Each row is a point on a landscape with many valleys, with its height.
A ball rolls from a point to the lowest of its 5 nearest points, and stops where none of them is lower. Distance is the straight distance between rows; heights are no part of it.
z_171 (h 4.84): [156 129 122 117 161  84 124 136  97 158 117  97 115 114 139  81 149 135
 188 115 137 133 122 125  87 139 136 133 135 147 106 132 181 149 132 201
 168 137  89 145  93 142 136]
z_849 (h 4.40): [122 103 104 132  60 174 107 125 126 115 114 171 144 134 125 151 104 171
 132 164 147  92 144 153 136 123 130 103 120 107 145 114  72 130 142  41
 107 125 147  96 150 108 137]
z_387 (h 1.43): [150 142 144 125 185  87 174 121 131 109 127 114 115 165 155  46 163 103
 111 117 122 158 110 137 112 137 150 121 137 158 148 131 181 141 122 174
 148 168 112 140 133 109 124]
z_800 (h 4.58): [119 103 149 143 123 118 112 107 105 154 131 108 142 110 115 142 147 137
 194 107 148 120 113 124 117 169 119 157 106 137  95 168 130  98 136 202
 164 121 117 135  79 165 105]
z_317 (h 4.31): [117 143 140 139 103 169 116 134 148 134 136 136 122 115 118 160 115 107
  71 130 104 160 124  98 153 123 116 138 131 103 136 111 105 107 119  93
  83  92 152 122 138 137 112]
z_255 (h 4.48): [126 143 152 132 177  93 186 133 145 104 149 110 133 182 132  65 158 116
 100 104 119 169  93 144 103 142 162 140 121 147 113 144 189 127 116 165
 146 189 129 150 149 143 104]
z_115 (h 3.99): [118 152 117 149 141 137  92 149 109 154 119 105 144  97 116 151 131 114
 158 119 105 143 113 112 123 126 127 137 114 126 106 110 133 141 119 113
 109 106 129 150 117 152 133]
z_14 (h 6.11): [108 109 146 128  63 184 105  99 159 124 126 170 124 136 122 165 108 149
  76 129 146 142 133 114 162 132 119 121 132  86 142 120  63 100 137  89
  98 112 154  94 137 138  98]
z_412 (h 3.47): [112 117 131 126 164 100 146 147 141 115 134 109 140 150 116 112 133 156
 140  99 139 108 107 154 111 136 147 137  99 135  79 148 148 127 127 142
 166 176 127 139 139 158 112]
z_950 (h 5.53): [105 107 160 102  58 160 164  84 208 105 142 186 109 178 132 137 112 156
  40 113 139 160 126 125 178 135 125 136 133  94 141 154  99 102 149 119
 127 135 158 106 161 136  81]
z_394 (h 6.08): [137 103 152 121 147  86 169  93 112 129 143 117 120 148 135  80 170 130
 177 119 161 139 126 122 102 160 127 131 137 163 132 182 167 105 138 240
 177 153 100 118  94 133 122]
z_441 (h 5.50): [117 108 128 114 124 119 166 134 176 112 141 142 120 163 119 132 116 165
  92 112 145 116 134 148 140 122 153 125 124 113 106 144 115 114 141 106
 146 158 146 126 164 138 103]
z_330 (h 5.00): [137 111 102 106 140 105 149 148 139 106 134 124 127 150 136 126 108 175
 130 129 151  71 145 166 123 117 153 103 124 132 106 136 123 126 136  96
 167 163 122 125 144 126 140]
z_844 (h 5.62): [126 129 157 121 158  99 195 105 157  96 149 137 118 178 144  77 153 120
  85 115 133 147 129 130 129 123 145 116 141 147 153 161 153 109 136 160
 151 161 126 125 146 107 118]
z_701 (h 4.80): [150 134 123 120 153 100 131 135 108 140 130 102 108 106 142 110 129 121
 150 121 146 131 148 120 121 139 127 123 148 145 131 141 146 136 132 174
 146 121 115 122 114 117 144]
z_690 (h 4.32): [119 142 134 142 117 154  97 137 121 138 132 124 130 110 118 155 126 104
 108 123 117 150 119  95 144 126 114 138 127 118 120 123 114 111 121 121
  93  97 134 126 129 148 118]
z_592 (h 4.55): [118 108 123 134  54 182 100 125 156 126 118 169 139 131 120 162  94 154
  90 164 132 123 141 130 143 124 127 118 131  96 154 102  76 121 130  41
  80 115 152  98 154 124 117]
z_621 (h 2.28): [154 156 145 123 156 126 166 121 164 121 134 147  90 130 150 108 124  73
  62 141 106 156 154 115 143 110 126 125 157 142 196 103 146 137 119 143
 100  88 125 124 146  76 132]
z_223 (h 4.78): [113 108 115 144  91 142  82 113  69 145  99 115 163  98 117 154 128 145
 218 135 153  94 112 128 114 147 113 119 105 120 109 146  91 119 138 128
 139 125 125 125  87 152 134]
z_98 (h 4.29): [144 179 155 144 171 119 171 111 170 122 138 142 109 142 142  80 151  63
  74 110  83 185 127  97 136 129 125 143 139 143 187 111 160 146 111 163
 119 111 130 138 150  96 116]
z_777 (h 5.17): [125 113 134 136  68 178  83 108 113 119 121 136 125 100 129 162 121 121
 120 163 142 121 135  94 137 128  91 116 137 100 147 130  62 100 128  99
  81 100 131  84 112 138 117]
z_235 (h 4.49): [114 128 122 131 117 146 118 133 149 128 137 129 135 133 117 156 112 144
 108 131 119 123 125 125 137 120 136 135 118 110 120 119 102 122 129  82
 118 124 149 136 143 139 119]
z_623 (h 3.93): [126 143  92 130 139 132 107 159 109 136 116 116 147 110 123 156 116 134
 147 138 106 112 120 157 125 108 148 133 102 127 114  94 135 162 122  62
 117 130 135 160 139 135 155]
z_196 (h 3.96): [153 126 115 127 122 159 106 155 128 146 135 131 113 100 138 150  99 101
  93 183  95 117 166 131 127 105 134 121 146 121 160  91 119 149 110  56
  73  90 128 122 138  99 151]
z_166 (h 5.55): [145 163 152 131 186 108 192 112 166 116 132 132 116 175 151  67 155  86
  64 117  90 176 116 135 121 121 154 127 141 135 170 106 180 148 107 135
 128 149 130 143 166  95 115]
z_203 (h 4.08): [106 149  89 144  93 149  73 148  67 137  97 117 167  75 119 167 135 108
 178 158 109 114 115 117 113 109  96 123 106 119 135 108 116 150 107  74
  83 109 116 135 119 138 142]
z_21 (h 2.55): [107 139 112 130 155 112 132 167 148 128 122 117 156 142 105 135 126 158
 149  98 112 121  90 161 121 118 140 145  92 136  73 112 157 144 123  91
 158 162 145 168 143 159 127]
z_40 (h 5.11): [128  87  95 116 109 122 140 136 120 101 119 153 154 156 126 133 104 203
 180 118 154  61 119 179 133 117 141  96 103 123  96 125  87 129 150  64
 176 175 145 124 162 126 141]
z_944 (h 4.52): [141 124  88 111 153 120 115 156  98 129 118 117 134 112 140 141 103 148
 149 156 128  86 141 168 118 108 148 115 121 140 117  95 135 157 121  74
 134 133 119 136 124 107 178]
z_578 (h 5.66): [110 104 122 145  58 175  83 120 117 113 104 153 148 123 122 161 103 158
 139 159 156 101 134 128 135 131 118 109 127 100 138 125  57 111 145  65
 103 122 147  89 136 120 123]
z_87 (h 4.82): [135 131 155 125 137 118 134 105 116 132 136 119 104 125 141 119 145  97
 135 111 144 155 142  93 138 133 101 129 157 140 157 155 133 117 128 212
 129 106 118 113 101 119 127]
z_116 (h 4.93): [117 129 160 136 130 132 152  98 158 111 151 136 113 146 129 123 141  96
  96 105 135 170 129 114 140 133 109 142 141 132 139 159 118 101 135 189
 128 118 133 113 120 126 117]
z_449 (h 5.30): [118 121 164 124  91 164 117  94 146 124 140 147 112 130 127 160 120 107
  81 119 134 161 128 103 160 130  99 145 140 102 137 134  86  93 127 140
 100  98 151  99 116 141 106]
z_163 (h 5.25): [116 125 138 129 131 130 123 126 140 131 134 118 129 131 113 148 127 128
 121 103 137 133 127 118 134 134 126 139 127 115 105 143 112 111 132 151
 128 130 136 129 120 142 112]
z_140 (h 5.91): [109 129 191 141 120 141 140  81 157 120 147 148 121 135 117 137 156  78
 103  99 128 187 110  86 156 140  88 156 133 140 147 161 120  83 125 216
 129 100 132 108 105 148  95]
z_957 (h 3.92): [123 141  96 137 109 150  85 153  88 132 111 122 156  89 127 163 111 119
 148 164  99 107 131 135 115 103 126 120 113 123 136  89 118 162 112  54
  81 113 121 135 121 122 160]
z_225 (h 3.70): [122 152 155 135 152 119 155 120 169 122 149 123 119 142 120 114 145 101
  83 104 112 180 120 116 130 139 125 154 136 120 129 144 155 124 131 170
 124 130 141 134 141 132 100]
z_926 (h 4.53): [104 140  95 149 107 148  85 135  64 144  95 116 179  96 114 156 141 139
 211 123 121 105  95 141 119 124 109 129  93 128  99 128 118 151 118 104
 131 138 131 151 100 148 137]
z_141 (h 3.68): [138 157 128 134 159 119 118 152 132 150 126 109 114 107 120 130 137  98
 121 114 108 163 131 109 132 129 130 148 139 132 122 107 155 142 115 142
 112 112 130 142 133 133 131]
z_65 (h 6.40): [100 115 132 150  69 175  91 105 131 116 110 158 151 128 110 160 114 155
 134 134 150 113 116 123 147 132 117 117 114  97 123 123  67 106 146  79
 110 124 150  97 131 139 107]
z_473 (h 3.71): [122 133 105 135 135 121 106 139  98 153 113  99 144 107 117 147 123 141
 173 107 120 115 112 137 120 131 132 136 109 131  87 124 131 134 128 121
 135 137 129 147 112 154 133]
z_968 (h 5.44): [149 123 159 128 150  91 144 109 107 159 129 117 135 138 128  72 188 118
 191 104 145 160 113 117  89 167 126 140 120 159 121 173 199 119 129 252
 171 145  93 140  89 143 108]
z_19 (h 6.00): [104 110 181 132 124 118 157  78 150 108 151 137 123 152 120 119 163 105
 121 102 146 165 123 102 141 151  99 152 129 138 148 185 133  89 135 226
 153 125 118 106 100 136  99]
z_514 (h 4.44): [144 115  95 127  98 147  85 133  65 140 117 119 123  69 148 154 106 124
 160 184 132  86 161 110 119 113 115  98 144 125 154 113 106 137 126  99
  89 109 102 106 100 105 173]
z_167 (h 3.15): [120 134 106 128 154 112 124 154 129 134 126 106 141 129 114 132 123 147
 146 113 122 108 113 151 124 127 142 138 104 135  89 117 141 130 133 115
 152 151 130 149 137 147 129]
z_226 (h 4.46): [155 145 103 120 159  95 108 154  87 152 114  97 115 102 145 110 126 132
 173 121 123 117 127 139 107 125 129 135 127 146 106  97 167 158 125 138
 149 124  98 149 110 132 161]
z_675 (h 3.59): [108 141 105 147 104 157  90 139 104 129 111 128 161 107 114 162 114 138
 151 138 116 107 123 133 127 116 119 126 113 115 129 111  98 142 119  64
 104 125 146 137 130 129 141]
z_139 (h 4.42): [112  99 119 133 114 132 136 130 145 118 128 139 141 145 112 141 115 178
 150 114 152  90 118 147 127 137 142 119 115 111  92 137  89 109 149 106
 162 155 150 117 139 150 113]
z_232 (h 5.23): [111 107  94 139  82 143 114 124  96 113 102 149 181 139 124 157 123 178
 191 131 152  79 117 161 132 131 128 106 103 108 104 127  83 132 144  61
 151 150 153 123 138 120 133]
z_41 (h 4.30): [157 131 141 127 136 141 123 133 130 133 138 135  88 111 139 139 117  86
  91 149 117 141 160  91 148 115 103 117 156 132 170 113 114 124 116 143
  91  76 126 113 121  96 141]
z_571 (h 3.63): [136 171 158 148 146 130 130 134 150 139 135 128 116 111 118 121 149  72
  93 103  91 196 107  78 146 139 106 151 144 132 140 117 142 125 108 178
 103  95 135 141 137 134 105]
z_362 (h 4.50): [132 139  80 113 140 111  92 151  67 147 103  96 145 101 140 136 120 152
 200 141 124  97 113 168 105 112 127 126 100 144  93 102 151 162 120 102
 154 141 109 168  99 123 179]
z_805 (h 4.90): [113 120 135 121  86 161 136 130 180 126 139 159 124 150 115 155 105 152
  66 127 121 148 132 131 154 123 135 131 132  94 128 114 101 112 136  72
 109 114 162 127 157 133 101]
z_335 (h 5.35): [126 132 135 121 139 120 149 128 156 122 138 125 102 135 127 127 132 116
  92 125 140 141 147 129 134 120 130 128 142 132 140 134 123 123 133 134
 131 123 138 124 139 112 131]
z_786 (h 4.59): [137 132 119 121 159 100 144 142 142 130 135 113 116 138 133 114 128 126
 111 126 132 126 145 136 119 122 143 129 134 127 116 133 148 142 129 134
 139 134 125 132 134 120 131]
z_819 (h 5.39): [121 100 131 101 160  77 177 144 154  93 143 128 119 180 139  87 128 159
 103 126 144  98 127 164 114 120 160 106 120 129 112 144 151 125 134 126
 163 196 124 128 164 129 118]
z_101 (h 5.42): [129 101 110 126  84 147 106 104  97 119 117 140 141 112 131 154 111 161
 174 146 165  81 145 130 132 139 125 107 133 113 122 145  76 109 154 110
 132 134 131  91 118 118 141]
z_6 (h 5.24): [117 105 109 127 128 110 130 133  92 130 113 114 149 129 117 138 127 175
 204 111 143  81 114 156 124 135 128 125 103 131  80 142 120 117 139 132
 177 158 129 134 110 148 128]
z_838 (h 4.36): [120 122 104 136 116 138 105 126  96 133 109 119 149 116 122 156 121 157
 176 129 141  93 128 133 124 125 131 122 119 123 108 130 102 127 140 101
 141 134 134 128 112 135 150]
z_215 (h 4.15): [124 123 123 138 124 118  94 134  87 166 112 108 149 101 106 141 138 139
 209 103 137 115 102 131 116 153 121 139 100 144  83 144 135 123 123 164
 155 128 117 145  85 172 127]
z_694 (h 4.34): [130 127 102 114 162 116 143 170 160 123 132 126 127 143 136 127 101 146
  94 138 108 106 129 175 121  96 164 128 110 119 113  89 144 159 122  62
 133 137 133 148 165 119 147]
z_120 (h 4.74): [106 131 155 128 136 124 170 120 180 105 153 136 121 172 117 119 131 128
  72 107 128 163 128 126 143 124 132 138 137 121 132 149 132 107 137 143
 138 149 141 128 154 128  98]
z_897 (h 5.74): [133 109 143 111 127 109 164  98 130 109 145 127 110 142 142 111 128 131
 126 119 166 115 157 120 137 138 115 113 157 140 150 175 123 106 150 192
 150 128 119 109 111 105 135]
z_20 (h 5.85): [120 112 108 141  79 163  76 111  82 125 102 126 148  87 128 155 117 130
 169 160 151 101 137 103 124 126 100 107 128 106 141 131  74 112 134 102
  99 116 120  91 102 131 134]
z_430 (h 1.42): [119 160 163 133 129 137 165 129 191 123 148 148 111 144 122 134 131  97
  34 112 103 184 130 104 153 121 123 151 135 119 148 121 144 118 122 135
 108 110 148 134 163 111  93]
z_633 (h 4.25): [146 101 104 106 118 134 119 125 100 124 129 131 117 121 129 148 100 152
 134 162 158  83 165 137 130 117 129 108 139 122 137 128  96 123 146  96
 123 128 126 104 117 110 154]
z_948 (h 3.45): [118 121 114 139  69 176  87 146 126 126 124 156 143 103 119 167 102 124
 106 188 110 105 140 121 122 106 124 115 127 105 161 104  89 142 119  34
  62  99 137 105 150 114 138]
z_114 (h 3.88): [115 145 117 144 103 169 100 143 132 137 125 137 144 107 115 171 112 119
 101 147  99 133 123 115 135 114 126 136 130 103 133  99 112 131 114  54
  86 106 143 134 146 133 130]
z_482 (h 3.16): [130 157 144 134 148 137 134 137 157 143 140 130 113 121 125 136 132  83
  78 122  99 174 127  96 145 125 118 146 142 115 141 113 133 128 114 135
  97  96 139 137 145 121 111]
z_296 (h 4.62): [121 114 137 144 104 140  87 112  92 150 121 109 134  98 120 158 136 127
 180 115 141 122 122 104 129 147 104 128 122 127 110 149  99 109 131 164
 126 111 123 120  86 160 122]
z_197 (h 4.63): [154 132 124 113 151 122 138 149 140 129 136 129  94 119 141 130 108 103
  78 157 115 128 167 136 130 109 143 125 145 133 150  96 139 146 118 100
 102  97 131 126 147  93 145]
z_271 (h 5.29): [117  97 170 134 133 108 141  93 130 136 149 115 133 141 111 118 169 118
 163 108 153 146 114 113 117 160 117 153 122 144 113 184 150  94 133 231
 160 136 111 121  91 159 101]
z_261 (h 6.12): [145  98 133 108  93 155 107  90 102 117 130 138  93 110 148 143 103 116
 130 152 169 111 155 103 149 135  92 102 159 119 150 150  73  93 144 163
 100  92 123  79  92 113 143]
z_229 (h 4.68): [133 135 132 126 157  97 127 142 119 141 129 102 130 120 120 110 144 132
 153 110 135 135 122 132 114 140 132 145 126 138 101 145 160 132 129 175
 154 143 119 147 115 145 126]
z_927 (h 4.89): [154 161 136 127 174 106 160 127 141 133 120 126 107 129 154  76 153  85
 109 119 114 159 138 108 125 137 124 133 156 145 170 115 171 149 123 184
 131 112 113 132 130  95 131]
z_368 (h 5.52): [169 182 135 134 170 113 157 104 137 135 119 141  91 115 153  64 173  71
 121 121  96 164 129  86 124 138 118 116 160 150 209 106 166 164 107 208
 120 101 100 135 110 104 141]
z_325 (h 4.99): [148 142 134 136 148 110  99 136  95 174 122  97 120 100 122 125 143 112
 170 105 124 150 125 102 115 144 121 149 125 144 109 133 156 134 126 190
 137 104 107 146  99 154 133]
z_723 (h 3.61): [119 148 145 127 111 159 134 147 178 134 148 149 117 125 112 159 102 117
  47 133  87 168 125 106 147 110 133 150 135 101 139 102 136 124 115  77
  81 101 157 133 169 123 109]
z_752 (h 3.39): [118 138  84 120 150 124 120 168 104 118 107 118 162 132 121 144 124 160
 170 130 110  86  99 180 125 117 138 130  81 125  84 102 136 161 128  62
 150 155 132 167 141 136 157]
z_673 (h 5.20): [187 163 135 124 172  91 135 135 102 162 111 110 119 130 155  38 183 107
 165 103 122 168 105 121  88 159 129 128 145 149 153 115 189 166 118 230
 158 128  83 155  96 138 122]
z_645 (h 5.14): [ 90 138 183 130 103 142 171  74 186 102 150 160 114 171 117 129 136 107
  57  94 127 180 117 103 157 129 105 149 132 124 152 165 123  95 139 183
 126 123 143 118 129 132  86]
z_990 (h 4.51): [114  91 148 117 144  87 170 127 151  98 149 123 134 170 122  99 128 160
 136 120 153  92 119 155 112 141 150 114 123 125  94 172 143 109 134 159
 176 191 129 121 146 152 108]
z_59 (h 5.48): [142 103 126 103 115 137 135 109 121 117 140 137  98 121 133 138  92 140
 117 152 172  97 173 123 141 124 109 109 160 125 142 156  92 110 148 149
 132 113 130  94 105 105 144]
z_613 (h 4.10): [149 140  96 132 117 145  79 149  68 144 107 117 127  61 144 148 111  98
 157 181 100 114 150 104 113 109 123 114 138 131 156  92 132 151 104  81
  76  87 104 118 107 108 172]
z_980 (h 5.68): [102 111 178 136 147 105 177 114 163 103 159 124 138 185 108  93 159 138
 106 104 132 158 107 138 115 150 152 139 112 132 105 185 168  96 127 175
 157 193 138 137 133 148  78]
z_546 (h 4.19): [124 113  90 106 147 111 140 164 140 112 124 134 139 145 130 136 108 173
 126 130 123  76 128 180 125 105 163 117 103 123  98 107 121 150 129  60
 158 162 128 145 161 135 149]
z_988 (h 4.37): [137 121 101 115 120 153 117 162 134 139 136 151 140 120 126 155  88 136
  85 171  95  96 154 171 124 102 161 118 127 121 148  77 124 160 113   9
  96 117 135 137 162 103 166]
z_593 (h 1.04): [112 110 152 107 100 142 167  88 181  98 151 164 108 167 131 127 120 136
  69 113 145 135 143 127 151 121 124 121 147 121 149 163 113 107 150 150
 134 127 139 112 141 117 101]
z_443 (h 5.21): [143 131 126 105 174  98 165 155 172 118 143 128 107 155 141 103 115 118
  65 142 108 126 150 160 128 108 160 125 124 126 138 101 160 155 113  95
 131 136 126 136 176 106 132]
z_45 (h 5.51): [125 106 112 121 104 144 130 125 137 111 133 137 132 142 121 150 100 174
 128 135 148  91 146 147 135 124 137 112 129 114 123 129  93 121 147  85
 136 139 141 108 144 123 132]
z_104 (h 5.38): [135 121 121 107 126 134 144 136 162 124 145 144 112 135 134 133 105 129
  72 147 130 117 163 141 141 112 145 119 142 117 143 116 120 135 134  90
 110 120 141 124 149 100 137]
z_190 (h 3.67): [111 118 102 133  82 167 103 141 138 123 114 164 158 132 115 159 106 165
 113 153 113 102 129 150 130 106 145 121 113 102 140  97  94 148 123  11
 100 127 149 134 164 114 133]
z_713 (h 4.26): [132 144 119 147 109 159  78 150  95 139 121 119 132  69 125 159 124  92
 129 158  97 136 126  83 128 112 104 131 133 120 143  96 104 136 105  81
  56  91 121 118 131 137 143]
z_152 (h 4.00): [151 144 118 134 135 129  94 138  94 153 129 107 108  92 127 141 133  96
 134 135 112 145 131  90 130 127 110 133 142 132 131 114 129 131 120 144
 100  89 118 127 118 136 139]
z_782 (h 4.43): [126 128 130 134 102 153 101 125 123 134 127 121 120 100 123 160 120 115
 114 146 128 128 140 101 144 126 115 127 135 118 133 119 102 107 120 111
  88  95 139 113 120 134 131]
z_733 (h 4.77): [156 157 155 147 178  93 145 127 127 148 124 109 130 151 132  59 186 105
 143 101 121 177  98 119  99 158 136 152 126 153 124 142 195 147 113 211
 149 156 106 151 118 144 103]
z_314 (h 2.48): [129 119  96 131 102 158  99 139 114 121 119 147 135 110 129 154 100 151
 127 175 130  87 154 141 130 115 136 112 132 113 146 111  95 142 129  46
  96 119 129 116 135 111 152]
z_307 (h 3.87): [128 145 119 122 174 108 134 162 152 127 129 108 125 133 130 121 116 126
  99 117 103 128 121 153 117 114 154 143 118 128 100  98 160 156 116 100
 134 145 129 151 162 126 133]
z_540 (h 4.09): [129 146  91 135 136 115  84 149  79 165  99 104 152  93 126 133 135 136
 200 110 118 115 102 145 113 125 122 134  97 150  86 118 158 157 123 126
 145 129 111 166  93 148 148]
z_731 (h 5.13): [111 102 152 131 134 114 133 110 135 136 136 114 134 144 111 133 143 137
 156 108 151 128 117 129 124 156 129 151 113 131  89 175 127  98 135 184
 158 143 126 126 109 165  96]
z_912 (h 4.54): [149 144 119 117 180  95 151 153 148 118 129 111 109 142 143  90 134 109
  92 130 114 141 133 149 115 122 157 133 133 138 136  94 170 154 121 128
 137 135 116 145 152 112 133]
z_336 (h 5.22): [132 109 128 114 143  93 137 114 104 133 134 103 111 124 131 114 136 141
 167 124 161 110 137 127 116 140 126 127 145 139 112 158 153 121 141 194
 163 141 104 123  98 133 132]
z_290 (h 5.49): [117 161 149 140 167 105 150 156 159 132 128 109 148 150 108 100 138 122
  98  92 100 172  88 143 115 144 147 159 115 127  86 121 181 140 116 145
 135 161 143 157 155 153  95]
z_902 (h 5.26): [131 112 116 125  82 171  93 116 104 119 127 138 114  97 136 156 105 121
 118 177 146  96 160 110 130 120 109 103 148 120 158 123  74 116 135  93
  77 103 123  88 113 113 151]
z_563 (h 5.34): [142 158 158 140 159 106 147 116 136 139 135 122 120 137 140  81 171  84
 126  99 112 184 120 103 122 152 123 148 149 152 160 141 166 137 122 219
 133 118 109 134 118 131 119]
z_410 (h 5.41): [125  98 141 141  76 168  83  89 100 118 119 134 124 101 128 162 121 120
 145 138 152 128 127  90 148 137  85 119 137 113 140 141  69  85 132 148
 101  96 130  82  87 147 119]
z_201 (h 5.01): [139 144 142 110 153 113 179 129 185 113 148 145 101 155 144 102 125  95
  34 142 107 152 153 140 136 106 142 126 148 138 176 113 156 140 120 104
 113 119 129 134 174  82 114]
z_44 (h 4.76): [119 130 157 139 117 139 110 116 132 136 137 120 117 120 116 150 130 104
 117 115 128 156 119  94 145 142 100 142 131 120 124 138 107 101 123 166
 116  99 132 118 112 148 108]
z_419 (h 4.06): [151 145 133 129 176  90 142 138 126 133 127  97 114 140 139  76 148 108
 132 115 123 150 124 125 114 141 140 136 137 148 128 127 173 151 118 177
 147 137 110 146 127 121 129]
z_523 (h 4.39): [136 139  83 119 124 112  88 147  47 164  97  99 141  82 137 129 131 145
 226 128 134 103 118 139 106 119 117 117 113 142  96 114 150 158 127 130
 149 132  92 159  79 139 165]
z_245 (h 4.01): [133 149 155 138 141 123 138 117 142 127 137 131 104 126 129 116 144  79
  98 112 121 173 133  84 143 130 106 143 149 140 149 133 140 119 126 185
 117  96 131 127 124 111 118]
z_936 (h 4.47): [143 130 101 111 167  97 136 163 135 122 131 107 120 128 147 112 106 146
 122 135 121 102 147 158 110 111 156 127 113 140 113  98 154 150 125  92
 149 146 116 140 145 121 150]
z_528 (h 3.86): [151 169 154 140 152 130 142 124 149 135 129 138 103 105 135 109 150  61
  99 110  97 177 123  75 146 132 100 142 161 139 174 109 139 133 111 184
 103  85 123 137 133 110 125]
z_484 (h 6.87): [148 137 151 125 146  93 169  88 113 129 135 128 110 139 155  68 175 106
 157 117 143 163 139 101 123 150 117 121 161 169 180 157 163 121 138 242
 153 126  98 114  98 104 137]
z_591 (h 4.45): [139 131 127 116 130 148 141 150 182 133 146 150 106 140 126 147 106 120
  49 155  96 136 153 135 141 105 148 134 138 114 148 100 133 136 115  59
  97 102 143 133 170 112 127]
z_997 (h 4.75): [127 134  78 129 112 127  93 140  47 141  96 114 150  85 137 148 124 147
 207 148 123  89 124 148 107 114 123 117 113 134 120 110 131 165 123  91
 130 130 107 152 100 120 170]
z_447 (h 5.94): [102  99 123 133  58 165 110 115 146 116 118 181 154 152 119 155 105 191
 126 128 153 106 115 146 148 127 140 113 113 100 119 114  62 117 155  45
 130 142 164 106 168 131 106]
z_471 (h 5.46): [126 107  92 120  91 117  94 106  46 137  94 108 154  87 136 149 118 170
 239 151 155  67 135 145 112 135 109 100 118 125 108 141 107 131 140 124
 160 142 111 125  84 124 165]
z_916 (h 4.92): [140 112 105 113 126 110 110 118  77 145 118 103 121  97 139 136 118 153
 199 133 154 101 147 129 112 137 121 108 139 141 108 142 131 128 144 159
 154 129 106 125  82 134 159]
z_821 (h 4.07): [103  94 112 141  98 143 126 127 116 111 114 160 186 163 107 139 129 186
 199 104 149  73  91 174 138 140 139 112  89 118  72 136  82 118 140  80
 187 167 165 142 147 144 108]
z_356 (h 4.41): [137 130 109 132 117 133  97 133  85 143 113 108 125  86 131 150 113 126
 161 155 131 107 144 113 126 119 118 110 134 127 129 119 117 137 131 110
 108 111 116 121 105 130 160]
z_704 (h 5.15): [122 135 150 146 172  95 147 146 145 142 131  97 136 149 105  89 163 124
 134  93 118 159  92 136 104 151 144 165 108 143  86 141 185 127 120 174
 154 163 126 154 123 159 100]
z_717 (h 3.24): [106 112 109 134 134 129 141 152 135 115 120 138 176 154 105 132 120 189
 167  94 123  90  89 178 130 122 145 123  89 123  65 128 121 130 130  79
 169 172 154 156 156 145 119]
z_497 (h 6.86): [119 126 167 130 137 105 182  69 154  93 145 144 115 167 150  87 158 107
 110 115 145 149 136 112 128 132 126 114 152 171 177 175 145 105 145 207
 149 140 112 104 116  98 128]
z_930 (h 4.11): [144 142 126 120 195  83 157 156 132 110 126  96 116 155 150  56 145 115
 114 124 116 145 105 150 103 138 157 132 123 147 117 112 193 156 114 141
 162 170 107 151 137 126 122]
z_222 (h 4.98): [134 116 149 122 164  77 168 127 132 104 143 104 125 163 136  65 149 136
 139 113 146 125 114 146 105 143 150 128 131 156 111 163 177 117 128 182
 166 185 111 135 132 139 118]
z_322 (h 6.06): [117 124 171 118 113 130 155  76 156 101 143 162  90 153 139 127 128  92
  89 117 149 147 145  99 154 119  94 118 156 153 177 168 109  95 144 195
 126 101 117  92 105  99 132]
z_49 (h 6.51): [142  94 112 107  94 164 121 132 146 124 135 166 101 132 137 151  86 148
  77 178 137  96 166 143 136 115 146 109 154 116 163 118  86 130 130  60
  90 109 134 110 146  98 144]
z_859 (h 5.04): [112 139 115 127 114 148 124 150 169 136 139 140 147 139 112 161 105 149
  84 131  93 127 120 149 139 110 151 138 111 106 114  97 122 139 120  43
 110 124 163 144 171 133 121]
z_364 (h 5.54): [121 137 170 139 141 118 139  91 133 142 140 130 117 136 125 101 171  85
 140  99 132 178 123  90 130 155 101 149 144 156 144 164 144 106 120 244
 137 112 111 129  95 143 108]
z_692 (h 4.02): [110 125  90 128 118 150 124 155 124 118 119 143 169 146 118 154 111 170
 134 130 112  91 110 174 136 107 146 119  96 110 102 103 113 145 128  32
 142 151 152 152 162 125 143]

Where does a ball stop that starts at each point below?
z_364 | z_430
z_271 | z_21
z_731 | z_21
z_523 | z_21
z_223 | z_21
z_325 | z_430
z_356 | z_430

Call two points neighbours if one is among the 5 nearest of the other. Go from one point of each pair to the other, from neighbour to neighbour, staying as low as possible. Name the highest point that can't be avoided.
z_314 / z_430 | z_115
z_430 / z_593 | z_120
z_387 / z_314 | z_912
z_21 / z_314 | z_623
